Each row is a point on a landscape with many peaks, with its height.
From any point a climber steps to the highest of the 2 points nearest to it. It stops when none of these is higher. Distance is the straight distance between rows; heights are no part of it.
Z694: [132 105  95 164 152 138 109  93 133 140 132 143 150 127 139 155 130 124
 147 124 132 109 147 154 141 156 133 130 160 106]  h=5.98
Z841: [162 126 155 109 118 112 139 171 123 151 147  95 166 146 145 109 189 106
 101 197 169  89 111 149 176 114 120 155 121 128]  h=2.50
Z653: [166 154 154 150  89  87 117 124  62  97  89 126 192 106  93 176 154 144
 168 139 117 178 106 131 123  56 149  97 142 174]  h=2.06
Z870: [119 114 109 181 151 126  84 122 139  95 126 141 217 113 140 172 149 116
 141 160 124 141 134 172 140  84 141 110 184 119]  h=2.81
Z146: [123  98 118 112 117 138 140 150  88 129 120 125 118 156 133 138 155 129
 120 148 148 133 130 110 161 139 104 124 140 166]  h=4.39
Z632: [116 175 188 121 173 111 105  47 125 145 124  96 106  92 106 102  84 137
 154 111 140 162 126 153 108 133 156 170 147 108]  h=4.95
Z381: [123 134 116 153 154 125 127 123 205 147 160 124 140 115 127  94 137 104
 126 170 119 124 130 178 113 173 116 106 156 102]  h=4.63
Z575: [111 115 204  97 120 152 158 180 174 130 176 120 170 156 163  93 112 121
  72 167 120 158 133 144 104 114 125 130 123 169]  h=4.31
Z222: [135 133 153 121 151 138 160 175 197 118 162 132 114 126 133  77 153 110
 115 130 119 121 120 154 121 172 101  92  96 155]  h=5.08
Z679: [114 159 194 135 149 110  94 121 126  90 110  97 153  75 120 127 164 138
 140 197 155 149  99 166 129  80 117 139 192 131]  h=6.25
Z851: [ 90 102  89 158 151 127  92 139 121  85  74 120 143  74 138 144 178 167
 161 168 166  77 116 149 160 103  94 106 189 133]  h=3.25
Z437: [100  83 136 141 167 162 128 160 165 111 145 125 137 123 152 115 143 130
 136 138 153 127 154 164 132 170  99 114 145 166]  h=1.30
Z485: [120 122 185 112 150 126 123 115 147 170 140  93 152 118 158 123 121 129
  93 189 161 109 112 152 155  97 154 190 137  90]  h=1.98
Z930: [ 70 117 104 132 114 143 116 159 141 115 122 143 162 140 148 116 123 114
 107 188 115 143 119 124 132  92 130 102 159 128]  h=1.06
Z664: [ 83 185 141 121 103 104 124 108 107 106  76 128  80  91 114 108  85 158
 132 144  77 119 120  59 139  58 168 126 108  91]  h=5.76
Z354: [111  95  84 118 102 166 168 175 144 161 150 137  96 162 154 106 160 110
 117 139 139 128 121 132 122 193  77  90 121 174]  h=3.28
Z917: [ 99 181 157  87  93  92 140 112  81 121  60 115  63  99 107  77 131 129
 142 168 137 117 103  84 137 112 118 153 138 108]  h=5.77
Z889: [ 74 104 104 134 144 160 116 160 150 111 123 137 145 124 156 137 129 134
 129 162 127 136 143 143 146 127 106 103 170 146]  h=1.18
Z912: [ 90 111 104 138 155 135  92 100 146 181 148 108 181 128 147 127 140 111
 127 213 177 108 122 175 140 131 126 161 194  69]  h=4.58
Z513: [105 186 158 105 108  84 127 108 102  94  72 119  57  82 105  94 127 162
 140 147 117 107 105  80 163  89 142 137 102 113]  h=6.36
Z990: [129 114  92 134 127 139 148 127 100 137 107 136 107 137 126 135 150 129
 151 109 141 128 135 132 150 176 101 106 128 147]  h=4.67
Z182: [141 110 164 164 133 126 111 128 125 120 159 143 208 145 135 148 131 104
 125 162 135 160 147 170 141  91 142 130 163 142]  h=2.58
Z398: [ 76  94  83 154 133 147  93 106 120 135 130 146 192 133 159 153 105 117
 120 181 114 131 147 136 145 106 145 129 198  76]  h=3.89
Z950: [188 145 130 133 136 126 157 194 178 114 170 140 141 141 128 104 171  87
 106  99 105  72 123 126 141 112 136 132  52 109]  h=2.84
Z954: [153 153 153 102 133  98 148 119 139 129 136  93  69 125 123 106 137 147
 104 119 119 107 114 107 161 106 140 143  72 124]  h=0.87
Z735: [175 111 161 166 144 115 119 110  77  86 112 140 156  88 108 203 136 151
 185  72 131 171 145 167 104 105 123 101 140 188]  h=1.68
Z832: [ 96 196 169 126 134 137 140  94 174  98 155 131 104 106  98  70  64 118
 133 113  75 174 131 128  82 145 144  90 127 136]  h=3.73
Z264: [101 110  68 157 134 106  76 129 112  83  74 143 153  96 152 154 157 138
 148 173 144  65 129 117 181  70 126 124 169  98]  h=3.53
Z386: [116 144 111 123 122 106 122 126 128 124 104 105 111 110 118 112 170 125
 139 171 142 106 110 131 170 125 112 117 150 114]  h=5.07
Z292: [169 105 149 153 140 137 118 172 171 106 155 171 214 144 133 149 128  91
 118 108 116 115 147 152 122 106 142 117 115 125]  h=2.62
Z669: [180 104 147 102 150 126 119 118 144 134 153 156 121 138 133 139 135 137
 145  83 159 105 143 155 123 211 125 144 121 133]  h=5.03
Z522: [196 122 103 159  97 125 154 154 128 121 136 181 183 159  82 144 134  92
 162  80  88 120 148 139 119 157 137  84 112 124]  h=1.79
Z230: [176 134 193 161 147 102 114 143 175 102 155 146 198 128 114 129 124  94
 129 121 107 143 136 166 124  98 158 123 112 117]  h=2.40
Z840: [107 104 168 100 107 157 145 137  78 149 147 121 134 156 137 122  97 122
 122 140 147 193 140 136 111 166 118 139 169 190]  h=3.90
Z14: [112 145  80 128  68 156 156 102 102 175 138 131  87 161 119 107  81 117
 110 113  91 153 143  75  77 150 133 115 154 118]  h=3.43
Z966: [167  84 113 141 174 126 119 109  88 136 127 142 153 141 130 163 172 135
 154 116 197 112 150 164 152 184 105 129 143 164]  h=7.39
Z924: [ 65 150 105 138 100 152 124 109 122 124 126 150 115 127 122 102  82 120
 135 151  95 177 121 102 107 131 140  90 170 135]  h=3.82
Z767: [133 127 132  84 133 124 149  64  94 176 129  93  51 138 130 134 103 152
 105  96 170 131 112  96 118 166 115 189 105 102]  h=2.93
Z66: [155 152 134 131 118 131 127 112 209 148 168 157 116 137 134 111  98 116
 115  88  75  86 153 137  91 156 153 126 108  67]  h=3.85
Z633: [158 123 114 151 141 101 110  71 137 139 138 153 127 143 129 176  94 139
 114  85 106 108 150  93 129 100 171 163  91  63]  h=2.25
Z586: [ 87 161 161 112 111  91 116 120 117 127  85 108  98  82 138  84 140 133
 126 200 154  88 108 105 152  93 134 168 138  84]  h=5.06
Z549: [121 131 120 185 108 109  89 129 101  86 121 155 240 124 112 171 139 101
 145 178 117 168 116 156 112  63 153  97 198 133]  h=3.08
Z129: [170 105 139 135 109 127 148 187 141 155 177 106 184 175 153 124 175  88
  76 164 143  97 120 135 147 102 127 153 106 127]  h=2.77
Z741: [114  41 117 107 100 156 130 136  65 137 129 157 121 174 172 188  99 172
  95  96 155 163 134  85 118 120 128 158 120 180]  h=0.33
Z677: [ 76 141 168 123 129 162 130 126 121 114 147 121 144 117 106  74  87  97
 126 175 134 212 116 146  81 153 124 105 196 174]  h=3.39
Z50: [129 144 100  65 123 126 137  51  53 176 103 100  51 151 106 128 124 127
 137 108 186 145 121 109 119 190  95 197 143 129]  h=3.20
Z751: [ 96  92  84 136 101 163 116  89  99 170 141 133 142 161 162 145  95 123
 113 152 118 140 146 115 116 120 131 142 190  86]  h=3.60
Z762: [ 68  80 143  98  95 197 163 157 134 170 152 118 142 166 189 116  95 123
  70 147 140 164 122 127  98 126 122 144 159 161]  h=0.65
Z219: [108  73 106 118 145 146 127 113 135 148 149 115 116 135 175 162 123 155
  86 126 156  91 142 124 148 132 125 169 123  94]  h=7.26
Z154: [107 179  57 177 123 125 127  46 132 140 124 142  98  98  72 114  83 111
 174 118  73 143 130 122  90 163 148  86 162  71]  h=4.23
Z626: [130 153 163 153  97  86 110 124  66  82  77 145 181 106 111 168 124 145
 145 138 106 160 111  94 146  30 174 127 134 143]  h=1.84
Z210: [ 86 135  93 153 112 130 104 168 107  70  73 155 154 130 123 163 126 146
 165 120  95 156 113 102 132  60 151  84 108 173]  h=4.00
Z799: [180 126 136 136 131  99 135 142 137 155 175 113 158 158 130 141 155 111
  77 141 136  93 130 130 146  92 153 162 102  89]  h=3.07
Z634: [122  91 161  96  85 179 150 192 164 134 165 147 139 181 177 128 101 128
  68  97 119 140 131 118  81 123 131 130 105 165]  h=5.23
Z482: [124 156 163 138 120  81  88 131 109 110  98 121 172  86 134 124 172 116
 140 222 172 104 102 151 145  92 133 142 182 106]  h=7.44
Z705: [132 144 129  98 166 104 125  49 106 159 122 111  56 121 116 138 100 173
 126  89 153 116 124  99 140 150 149 184  82  75]  h=2.71
Z685: [ 80 106 106 103 112 170 131 187 131 119 105 139  96 147 160 119 129 144
 113 122 127 159 122 103 126 122 117  98  99 197]  h=1.01
Z822: [131 142 104 173  96 116 101 142  87  92  97 170 233 145  96 186 117 113
 151 157  86 178 127 124 121  55 162  95 154 144]  h=3.38
Z849: [103  63  94 116 140 189 119 204 166 104 140 162 126 162 177 150 112 126
 107  75 122 116 153 109 117 120 117 119  99 154]  h=0.90
Z783: [ 84 116 159  95  95 164 141 135  96 143 157 116 147 148 130  83  91  78
 124 179 141 219 138 145  87 172 119 134 204 196]  h=3.64
Z525: [134 154  99 148 143  98 108 165 148  68  90 123 152  95 128 130 146 121
 131 115  92  70 117 110 178  35 147 132  75 103]  h=5.97
Z408: [165 103 110 153 184 107 104  92  93 134 107 120 135 106 125 176 195 154
 181 102 197 108 136 181 135 168  91 132 164 148]  h=8.16
Z133: [122 129 133 131 174 134 142 164 227 105 155 116 117 110 153  93 150 123
 115 123 114  81 133 154 150 139 112 113  82 118]  h=5.57
Z716: [145 117 112 149 171 118 115  70  70 125  87 109  93  99 102 177 162 168
 187  82 165 130 138 158 128 151 105 119 151 156]  h=7.23
Z517: [ 70 116 110 138 150 128 111 117 103  87  51 105  96  60 131 132 150 186
 164 152 152 107 114 136 137 112  97 111 170 133]  h=3.00
Z440: [100  97 103 135 178 135 112  98 142 150 126 113 105 109 155 131 126 147
 137 148 160  97 145 156 148 147 126 146 146 101]  h=6.51
Z412: [181 112 128 112 132 112 146 143 117 127 159 105 110 143 148 159 150 135
  76  86 144  87 118  83 160  88 145 186  53 103]  h=0.62
Z629: [ 88 172  72 160 137 134 133 101 161  88  87 141  99  76  91 128  94 133
 162 103  48 135 115  98 128 103 134  58 114  99]  h=4.83
Z397: [183 116 186  82 106 143 142 136 149 171 176 128 128 170 129 101 125 116
 103 118 142 133 129 163  79 222 111 154 137 140]  h=4.09
Z322: [132 149 100 124  96 127 145  67  77 155 118 124  69 143 104 129  87 136
 140  98  97 150 141  76 110 143 133 117 124 117]  h=3.67
Z829: [130 122 141 110 116 123 125 147 144 171 152  88 169 137 168 126 157 120
  75 209 158  81 114 141 160  91 139 177 127  81]  h=2.22
Z877: [190 159 138 151 136 118 149 189 159  96 161 135 166 121  90 107 185  89
 136 128 115 100 111 143 159 110 119 108  58 139]  h=2.63
Z244: [104  99  85  79 142 119 130 121 102 156  92  89  80 131 154 137 172 160
 126 158 191  93 122 117 174 153  89 164 143 118]  h=2.86
Z599: [173 141  79 154 143 124 154 162 175 100 126 148 132 103  94 118 163 108
 165  70  98  80 128 135 144 149 117  89  64 110]  h=5.61
Z612: [159  97 152 149 158 135 122 147 103  88 112 138 139 112 127 169 152 152
 168  86 145 163 151 163 114 135 107  97 136 204]  h=1.55
Z539: [ 91 138 108 142 116 100  97 140 132  77  69 136 144  77 160 137 143 142
 125 160 123  68 128 104 175  49 144 125 145  91]  h=3.83
Z605: [174 128 110 161 125 113 136 117 114 123 127 171 165 131 110 167 123 114
 136  87 101 128 158 130 139 116 150 118 111 118]  h=1.94
Z198: [151  99 128 147 138 142 125 173 191 125 182 149 188 156 154 124 129  80
  89 135 102  85 146 162 123  99 133 129 113  92]  h=2.85
Z615: [104 127  80 138 128 137 128 175 135  83  95 145 122 125 119 145 132 140
 146 102 101 113 123  97 159  83 133  90  84 156]  h=4.32
Z123: [157 124 176 100  87 116 142  89  50 163 150 117 110 168 111 145  90 118
  99 104 138 176 138  99 101 149 135 182 130 147]  h=3.84
Z268: [175 158 137 152 145  93 110 114 156 148 158 118 155 132 113 123 153 109
 119 146 117  95 117 142 159 104 158 139 103  75]  h=3.37
Z923: [132 164 174 109 127  98 141 154 152 120 136 102 122 126 120  96 146 124
  99 164 115 117 112 119 168  88 132 135  88 137]  h=0.99
Z259: [134 124 100 127 149  93 117 106 101 124  97 123 109 116 118 147 158 146
 145 139 149  87 119 116 187 115 132 135 127 108]  h=4.72
Z543: [ 85 111  97 149 159 137 102 123 166 136 131 120 177 105 162 142 132 127
 119 199 142  93 124 159 155 103 134 139 179  79]  h=4.22
Z836: [135 166 171 141 124 115 138 102 165 137 159 139 117 129 103  94  77 103
 117 118  77 151 134 122  93 142 143 127 109 124]  h=3.42
Z763: [176 110 130 116 157 118 111 115 175 174 166 136 118 136 146 125 138 139
 134 110 163  83 147 167 125 204 135 151 126  78]  h=5.51
Z883: [ 88 129 112 131 131 170 125 181 181 102 129 168 125 131 118 110 103 118
 143 103  94 166 138 125  85 153 128  62 106 185]  h=1.12
Z756: [130 105 225 145 209 134 104 120 137  99 129  80 144  76 136 140 131 167
 153 124 165 155 138 201 113 113 120 153 152 171]  h=1.11
Z740: [137 123  99 144 148 120 100  96 150 213 153 124 167 135 135 124 145 109
 122 160 174 101 134 173 125 168 132 156 176  74]  h=5.01
Z979: [169 156 128 150  81  98 144 175  80  81  96 126 192  93  79 150 193 123
 172 146 120 166  98 131 128  75 117  83 104 171]  h=2.29
Z484: [ 91 124  80 163  94 144  93 157  99  97  90 184 185 151 123 176 100 121
 162 128  96 180 124 111 113  62 160  88 144 173]  h=3.69
Z450: [125  91 160 107 103 158 156 162 140 141 156 113 129 167 174 145 107 141
  53 115 127 144 122 106 112 102 138 157 107 135]  h=5.82
Z497: [101 131 138 112 118 146 141 186 122  94 111 144 101 144 121 121 136 141
 147 108 116 181 110 122 123 123 122  81  91 231]  h=1.13
Z585: [149 149  98 144 172 127 140 143 211 100 135 136  99 103 128  98 143 117
 133  82  97  65 135 130 142 151 125 103  73  99]  h=6.06
Z494: [108  94 191  87 116 159 151 195 161 119 161 148 136 161 172 105 107 134
  93 120 125 163 135 137 107 136 130 125  93 205]  h=4.75
Z785: [185 107 152 111 125 147 133 179 202 109 173 152 164 158 147 123 128  97
 102  74  90  66 137 136 115 119 134 136  84  89]  h=3.17
Z991: [149 122  73 143  41 146 141 109  36 182 138 137 118 203 109 150 119 105
 107 134 118 157 132  81  89 137 113 119 164 133]  h=3.15
Z153: [100 145 112 137 122 138 141 157 138 114 122 145 108 127 105 106 128 130
 149 117 104 168 117 123 106 160 115  68 116 191]  h=1.24
Z6: [114 165 194 142 163 130 119  86 153 113 146  98 119  88 112 101  91 138
 142 142 123 173 124 162  97 129 147 136 153 129]  h=4.46
Z573: [173 147  99 180 143 100 110  82 129 125 123 158 155 122  94 175 102 127
 147  75  87 111 154 118 138 101 173 124  95  74]  h=2.09
Z119: [ 79 151  98 142 115 126 111 109 120  94  81 141 106 100 118 131  86 153
 143 123  73 143 126  81 136  77 149  87 134 114]  h=5.22
Z160: [131  85 112  95 123 167 159 145 150 161 145 129  79 157 151 111 137 123
 111 118 142 118 150 145 114 227  75 114 146 151]  h=3.47
Z60: [162  87  51 124  72 156 147 128  94 154 133 176  90 170 123 158 109 127
 129  64 111 131 154  85  90 185 110 106 124 138]  h=2.74
Z630: [169 142 131 156 162 101  98  40  81 126 117 123 119  97  86 178 121 146
 192  71 150 155 138 155 101 157 132 138 157 129]  h=6.40
Z44: [119 156 118 114 118 110 143 191 129  77  77 111 103  79 102 108 196 153
 167 143 148 138  73 124 141 114  86  74 114 198]  h=2.70
Z252: [104 125 165 117 196 120 101 112 159 138 117  77 131  92 162 130 120 162
 110 152 154 101 134 143 177 108 150 181 116  93]  h=1.76
Z919: [122 160 214 116 156 115 106  82  92 109 105  84 133  83 110 118 137 142
 150 154 153 163 108 171 119  97 133 155 183 145]  h=5.45
Z749: [106 210 175 106  88  83 141 123  95 126  92 104  98 109  86  55 136 112
 129 210 125 137  91  94 113 118 123 146 150 108]  h=5.09
Z860: [178 155 143 149 117  96 151 179 122  90 129 129 190 117  84 123 187 103
 149 129 119 146 113 136 153  91 132  95  83 153]  h=2.44
Z621: [156 139 135 172 112 102 116  83  59  96 101 145 172 109  88 190 113 143
 170  95 111 182 135 131 120  87 155 116 144 159]  h=1.86
Z744: [107 144  57 124 138 141 125  51  97 172 105 122  55 123 102 102 113 123
 158 126 133 127 133 113 130 179 108 119 158  86]  h=3.70
Z350: [ 83 169 140 101 109 131 138 121 108 131 115 115  98 124 104  77 106 127
 127 157 109 168 105 109 116 129 125 114 152 136]  h=4.13
Z938: [201 152 141 129 167  79 118 118 111 133 133 113 145 123  96 149 182 129
 142 111 167  88 121 143 174 124 147 159  79 108]  h=4.07
Z638: [105 141 165 111  93 132 131 163 128 126 115 117 116 147 158 126 107 154
  79 131 103 135 113  70 143  38 156 143  92 128]  h=1.32
Z444: [155 132 136 123 101 113 156 147 114 155 146 126 128 165 118 120 158 109
 102 137 120 134 119 109 138 137 120 109 109 136]  h=4.33
Z456: [110  75  86 100 124 166 141 173 136 122 122 160  80 156 160 149 112 148
 123  67 130 138 142  93 122 152 111 108  87 173]  h=0.91
Z773: [120 164 103  96 120 119 128  60  70 155  94 104  66 123  88  98 121 109
 164 107 151 160 122 118 119 192 106 142 156 135]  h=3.46
Z891: [133  99  94 100 139 144 153 123 130 175 153 119  77 152 152 120 151 127
 101 122 172  97 128 141 126 197  83 135 127 121]  h=3.27
Z718: [177 114 185  81 139 130 109  92 137 149 165 135 129 147 126 114 104 130
 141 100 148 134 144 167  82 230 126 173 153 144]  h=4.55
Z977: [116  96 108 128 151 126 118 178 136  88 105 146 133 126 151 148 125 147
 121  92 127 101 137 105 174  71 138 129  78 142]  h=4.62
Z957: [169  78 141 103 109 123 157 171  94 124 152 126 125 162 156 153 164 141
  76  81 164 118 106  80 143 108 132 170  69 138]  h=0.51
Z864: [121 128 192  83 154 112 135  94  74 131 125  96  94 130 123 129  98 146
 125 116 161 177 127 120 137 146 123 185 119 164]  h=4.53
Z809: [ 37 122 117 116  98 161 129 157 141 133 132 131 137 140 173 115  82 127
  89 183 100 157 116  97 111  75 141 114 154 121]  h=0.92
Z53: [112 141 121 129 155 131 120 145 210 135 162 107 147 117 149  99 144 100
 106 175 127  92 132 156 136 133 128 118 117  92]  h=5.05
Z466: [129 122  82 120 121 136 163 179 151 130 133 121  97 135 124  89 194 116
 137 149 139 101 112 134 156 170  81  85 117 156]  h=3.06
Z355: [187 156 131 111  72  99 155  97  34 170 134 115  95 186  70 128 128 100
 145 116 120 159 132  98 112 180 107 137 125 152]  h=3.68
Z243: [ 88  80 124 115 112 187 153 152 169 153 151 124 124 142 188 121  92 125
  83 141 128 129 141 138  95 147 107 129 159 136]  h=0.55
Z711: [135  70 120 133 187 141 112 186 146  77 143 138 169 131 176 160 131 131
 116  72 136  78 150 124 157  83 137 161  74 128]  h=5.02
Z75: [163 135 145 115 109 147 136 161 214 116 171 143 115 149 147 111 107 107
  91  68  70  74 134 120  88 131 140 123  72  80]  h=3.48
Z284: [138  55 125 105  96 140 152 159  78 132 154 135 106 170 160 162 141 159
  87  97 166 143 123  80 130 130 112 164 100 174]  h=0.40
Z393: [162 121  80 131  97 151 151 171 119  94  97 191 160 135  98 160 114 120
 194  38  97 146 138 129  96 162 123  63  65 155]  h=1.48
Z796: [129 155 206 101 148 105 127 101  93 135 129  85 131 125 106 109 122 126
 136 148 158 169 118 158 130 138 119 160 140 156]  h=4.84
Z770: [129 163 154 127 138  76  95 138 151 130 107 101 146  93 124  96 184 126
 130 227 167  76 100 156 165 100 114 152 160  97]  h=6.41
Z521: [138  83  45 130  85 173 143 144 129 148 122 181 113 174 138 169  98 120
 116  50  86 117 161  86  81 145 121  99 126 114]  h=2.61
Z764: [184 107 161 108  88 124 144 110  96 158 164 144 113 179 132 159 102 122
  91  92 126 136 146 103  92 165 138 155 110 136]  h=3.52
Z520: [ 81 163 170 144 146 143 128 102 136  95 126 115 103  90 107  83  87 136
 148 112 103 190 128 139  86 136 135 101 148 167]  h=4.06
Z980: [176  78 145 128 169 131 113 151 140 104 159 151 167 131 152 167 142 134
 116  84 157  78 154 145 153 139 141 166  96 113]  h=5.56
Z286: [138 129  56 151 140 132 148 106 130 121 104 138  99 106  97 136 146 140
 178  93 123 115 137 142 132 188 101  81 125 137]  h=4.94
Z793: [135 114 153 143 161 134 125 141 146 108 144 133 140 106 124 128 146 131
 152 107 140 146 142 178 125 167 109 114 152 169]  h=1.40
Z307: [ 73 129 105 125 105 104 107 141 122  91  64 142  84  85 156 126 109 159
 120 155 115  76 126  70 172  47 143 135 128  77]  h=4.19
Z819: [176 173 166 142 160  55 111 103 123 150 129 100 145 118  85 124 167 127
 138 147 153 110 115 154 152 130 147 148 103 104]  h=3.72
Z902: [112 127 149  88 201 119  94  62  99 152  94  86  89 101 115 124 132 156
 172 112 199 137 130 160 133 179 106 178 144 126]  h=5.37
Z949: [ 97 122 155 135 180 130 117 113 191 119 137 107 127 104 160 128 103 154
 104 132 116  94 150 148 155 107 149 161 100  89]  h=1.60
Z212: [114 115 176 160 183 138 103 116 149  92 138 115 159  94 142 135 138 154
 139 136 148 152 135 185 124 121 121 120 158 164]  h=1.27
Z190: [143 177 159 133 172  93  82  34  83 141 105  96 104  91  89 142 121 150
 177  92 166 149 132 154 119 135 147 166 151 103]  h=5.64
Z527: [ 76 185  68 165 124 141 126  70 166 113 116 145  86  92  99 101  73 119
 151 122  56 145 133  98 105 118 147  85 140  77]  h=4.54
Z302: [168 132 125 110 121  99 146 114 133 160 146  87  76 140 132 139 154 153
  86 113 143  81 109  98 151 116 141 177  74  79]  h=0.75
Z13: [116  79  48 145  49 186 139 142 127 159 143 171 122 205 150 153  95 124
  76  67 108 130 145  90  65 150 121 112 147 112]  h=2.45
Z445: [145 160 129 131  95 102 136 184 106  64  71 122 137  61  92 134 191 144
 178 148 134 140  81 119 129  81 112  83 114 186]  h=2.51
Z816: [165 158 107 120  95  99 151  92  68 154 115 124  90 154  76 124 137 114
 146 125 120 136 118  99 133 154 121 119 117 136]  h=3.94
Z486: [127 123 171  97 184 107 117  65  80 129  98 106  88 116 115 139 107 153
 145  92 177 153 123 137 136 162 117 191 109 136]  h=4.90
Z504: [105 152  48 155 142 137 120  41 144 170 128 128  79  95  97 104 107 112
 177 111 112 113 144 156 101 202 125 102 173  72]  h=3.95
Z778: [141  83 178 119 125 152 141 186 193 146 179 122 184 151 184 120 121 102
  69 158 140 132 137 169 120 118 118 149 134 141]  h=3.93
Z451: [ 98 127  80 127  90 167 152  87 109 180 153 120 100 150 141 115  86 127
  96 132 116 137 134 107  84 149 135 150 173  83]  h=3.33
Z362: [125 137  79 142  95 138 155 151 112 116 101 162 123 136  90 135 135 122
 167  83  89 160 131 113 111 156 126  58  99 180]  h=1.34
Z11: [184 145 113 142  47 121 157 119  57 184 156 117 114 201  98 121 121  95
 111 128 115 148 130  90  87 157 112 122 134 140]  h=3.40
Z936: [162 156 138 121 116 121 168 165 159 131 147 137 118 144  98  92 143  96
 120 118  99 135 119 120 127 148 109  93  90 146]  h=4.68
Z147: [100 148 103 131  66 142 134 132  97 138 121 152 113 166 117 122  91 122
 124 130  82 180 130  87 101 115 133 101 133 156]  h=3.55
Z723: [117 132 149 138 110 126 120 144 128 118 129 130 144 149 141 141  89 123
  87 129  82 160 122  90 137  50 160 130 111 124]  h=1.46
Z535: [102 195 168 105 126 104 148 118 139 124 132 101 107 118  96  52 126 116
 120 199 111 148  92 118 115 129 117 114 141 124]  h=4.52
Z205: [154  87 162  67 109 175 151 139 165 160 172 128 101 161 160  98 105 137
 104 107 129 112 142 154  79 236  98 143 141 149]  h=3.74
Z209: [176 110  91 134  86 139 146 193 140 108 131 193 174 157 107 158 116  93
 160  50  81 133 135 112  96 130 135  82  64 130]  h=1.62
Z907: [104 103 108 131 134 169 111 166 169 101 137 176 126 139 146 128  84 127
 138  82  96 137 155 132 106 142 124  92 121 152]  h=1.02
Z39: [134 139 142 119 140 110 120  70 136 164 141 107 105 118 126 138  86 145
 107 110 121 116 134 114 131 119 165 165 106  66]  h=2.47
Z365: [121 163 138 106 133 104 126 131 144 150 120  88 118 130 112  93 176 121
 123 211 161 112  99 152 147 147 105 136 149 106]  h=5.59
Z448: [102 124 136 120 183 127 108  95 118 131 100  87 105 103 135 126 148 161
 166 148 179 120 130 154 154 149  99 145 157 129]  h=5.94
Z800: [145 111  56 148 143 151 149 159 153 115 118 152 118 109 110 131 180 119
 178  86 117  86 132 138 136 175  90  69  94 126]  h=5.25
Z922: [ 73 137 134 110 127  99 118 108 101 123  67 117  83  83 156 114 115 168
 126 164 141  79 117  99 170  75 148 162 141  73]  h=4.57
Z353: [172 130  94 173 146 107  98 106 147 157 148 137 172 142 119 136 161 100
 143 152 145  99 144 168 139 158 133 111 153  96]  h=5.54
Z167: [ 73 174 182 124 136 163 124 103 137  91 151 111 126  85 105  66  60 114
 147 144 118 221 112 136  68 127 156 114 192 161]  h=3.71
Z24: [113  85 158 109 127 152 146 121 117 158 155 110 140 142 177 149  92 137
  79 138 145 138 141 116 135 120 137 180 128 125]  h=6.46
Z811: [104 148 206  93 101 117 140 170 129 126 122 107 127 129 149  89 128 142
  81 178 121 138  93  91 148  67 144 154 102 139]  h=1.14
Z674: [ 90 106  94  81 151 153 144 112 122 181 107  88  59 139 153 110 145 144
 120 148 173  89 119 142 152 177  86 164 153 115]  h=3.05
Z665: [159 119  42 148  46 133 156 125  69 167 126 159 129 186 100 164 116 102
 138  99  95 139 138  76  85 153 113  89 127 136]  h=2.92
Z115: [107 156 102 127 137 132 157 176 161  90 105 112  92  98 105  86 194 142
 163 149 130 130  97 135 140 151  75  63 106 188]  h=2.87
Z78: [198 111 139 130 176  97 100 108 157 137 163 155 153 124 136 166 134 139
 133  84 156  73 146 144 136 163 147 177 102  67]  h=6.27
Z964: [127 164 142 147  94  92 110 118 104 115 101 139 156 121 108 140 102 123
 114 149  85 144 127  87 147  55 170 118 137 108]  h=1.64
Z712: [155 153 180 165 135 100 114 108 127 137 160 133 180 130 107 132 122  98
 131 155 120 149 130 166 130 119 159 129 144 122]  h=2.38
Z84: [136 148  94 139 123 136 128  99 193 171 168 149 117 129 132 101 117 100
 117 145 104  96 141 150  97 181 126 115 133  63]  h=4.24
Z435: [ 61  94 139 101  79 188 138 167 110 157 126 116 141 152 182 119  96 138
  72 188 127 155 116 104 107  83 137 146 167 141]  h=0.78
Z788: [145 139  90 155 163 113 112 156 181 100 146 123 131 101 140 128 153 119
 122  96 107  62 131 125 167  88 135 132  70  91]  h=6.68
Z724: [119 112 171  84 112 143 146  95  52 150 132 110 100 158 130 129 102 114
 124 126 170 190 138 111 117 161 110 174 157 170]  h=4.18
Z22: [175 142 103 145 163  85 108 115 104 107 105 116 125 106 108 155 187 146
 159 103 161  60 118 133 191 104 134 139 100 111]  h=4.40
Z2: [ 93 117 173 116 182 159 123 104 218 107 149 133 115  94 169 106  53 156
 110 105  96 107 163 149 111 139 155 157 122  92]  h=1.41

Where does a climber stop that starts at each point below?
Z841: Z482
Z860: Z585
Z451: Z440
Z182: Z78
Z209: Z513
Z230: Z585
Z50: Z513
Z851: Z513

For each start below, name every point that the climber comes to, in order.
Z712: Z182 Z870 Z549 Z822 Z484 Z210 Z615 Z977 Z711 Z980 Z78
Z393: Z209 Z522 Z605 Z573 Z633 Z39 Z705 Z767 Z50 Z773 Z744 Z504 Z154 Z527 Z629 Z119 Z664 Z513
Z252: Z485 Z829 Z841 Z129 Z799 Z268 Z819 Z938 Z22 Z259 Z386 Z365 Z770 Z482
